Each row is a point on a tangle of strands that fork and nearly touch. The rows are in no order.
In the rows, 128 means zero.
Points whose rows are less than 33.9 apart are linked; no others are. Some points are linked to none.
Z_298: [101 146 125 133 144 134  78  67  86]
Z_349: [100 172  95 123 109  79 135 151 103]
Z_762: [133 172 109 116 105  95 160 191 135]
Z_186: [143 146 114 137 124 172  85  56 117]
Z_902: [132 136 139 113 117 112 162 191 142]
Z_304: [142 136 117 139 114 187  97  53 127]
Z_290: [119 172 105 128 102  88 160 189 135]
Z_852: [127 171  79 104 130  91  92 116  75]
Z_96: [113 105 134 128 133 100 159 177 131]
Z_384: [116 108 146 123 136 110 146 162 128]
Z_144: [102  64 136 155 173  91 139  98  97]
Z_728: [145 150 141 103 123 121 139 164 130]
Z_406: [ 74 152  99 147 110  73 146 166 120]
Z_887: [111  75 145 153 158 137 112  87 125]
Z_690: [134  75 148 152 143 166 124  89 154]
Z_410: [166 110 167 124 132 168 135 137 175]
Z_840: [119 157 121 110 133 112 104 113  92]
Z_957: [101 158 114 118 141 110  88  87  74]
Z_127: [ 73 114 101 159 125  67 158 167 123]
Z_143: [158 111 169 117 135 143 146 169 163]
Z_183: [186 148 154 107 125 158 126 140 159]
Z_719: [114  73 145 151 164 124 121  98 121]
Z_398: [118 132 146 117 136 124 118 129 115]
Z_362: [137 172  68  99 125  86  97 135  85]
Z_962: [138 153 134 104 118 113 151 178 131]
Z_469: [135 116 146 118 125 114 169 198 150]
Z_498: [ 96 142 110 144 112  83 165 190 142]
Z_63: [141 104 155 119 132 120 164 188 151]
Z_932: [ 80 111 113 142 127  79 153 162 117]
Z_860: [ 86 140 118 124 122  89 135 148 106]
Z_609: [143  91 153 142 135 172 124  99 160]
Z_869: [196 157 151 100 125 150 131 157 155]
Z_639: [105  64 134 155 171  82 152 106  96]
Z_139: [127  86 137 151 124 189 117  68 149]
Z_432: [179 126 156 120 116 189 131 116 179]
Z_619: [107 106 127 135 129  91 169 184 136]
Z_797: [126 146 116 140 130 162  79  52 103]
Z_916: [100  81 139 158 154 144 100  70 117]
Z_312: [170 167 127  95 116 117 146 181 134]
Z_759: [173 124 146 125 112 197 130 100 175]
Z_245: [ 89 157 105 124 114  82 132 147 102]
Z_45: [101  80 134 162 147 157  99  56 123]
Z_573: [120 168  93 104 134  96  95 109  76]
Z_239: [100 157 109 131 108  86 155 181 130]
Z_749: [103 153 120 125 142 122  80  76  79]
Z_457: [138 100 134 143 112 201 121  70 156]
Z_369: [162 176 106  97 112 102 144 180 125]
Z_799: [149 177 104 106 107  97 151 184 127]
Z_89: [153  98 155 137 127 182 129 104 173]
Z_821: [183 166 130  92 122 126 134 169 133]
Z_850: [145 103 161 120 137 128 153 173 149]
Z_235: [187 160 146  94 122 137 139 171 145]
Z_316: [ 70 135  99 157 114  69 151 169 123]
Z_778: [163 119 139 130 108 204 126  87 169]
Z_317: [ 82 125 118 131 125  86 140 154 111]
Z_86: [168 113 170 116 133 156 141 156 171]
Z_142: [106 158 112 111 133 102 101 108  83]
Z_843: [118 144 127 137 138 150  83  65 100]
Z_737: [121 150 133 111 135 121 107 118 104]
Z_963: [111 109 127 153 123 183  96  48 126]
Z_981: [128  57 133 166 142 172 127  65 148]
Z_476: [187 142 156 113 122 174 129 130 171]
Z_823: [142 179  74 105 112  81 125 159 104]
Z_240: [166  96 160 132 126 184 136 119 184]
Z_467: [118 118 148 119 138 120 132 148 125]
Z_596: [103  93 130 160 134 172  97  49 124]
Z_102: [118 124 122 148 118 185  94  47 123]
Z_208: [120 183  80 119 106  75 133 158 106]
Z_61: [119  93 153 134 151 126 125 130 128]
Z_453: [144 177  70 101 117  84 112 151  94]
Z_726: [102 119 116 143 120  87 171 193 141]
Z_474: [137 144 143 109 127 123 131 152 124]
Z_468: [151 114 129 134 105 208 123  71 156]
Z_571: [105  73 143 149 166 110 124 103 109]
Z_296: [123  72 140 159 139 172 118  71 147]

A fork is a point with three links, a tip a point with one. Leave the first point through the second and follow the links. Name the first fork or tip that comes.
Z_476 / Z_432 -> Z_296
Z_304 / Z_186 -> Z_142
Z_245 / Z_860 -> Z_406
Z_45 / Z_916 -> Z_639
Z_850 / Z_63 -> Z_474

Name the points in between on the shortest way along the links from the first point to the second, in order.
Z_398 / Z_957 -> Z_737 > Z_840 > Z_142
Z_127 / Z_349 -> Z_932 > Z_317 > Z_860 > Z_245
Z_887 / Z_596 -> Z_916 > Z_45
Z_45 / Z_102 -> Z_596 > Z_963
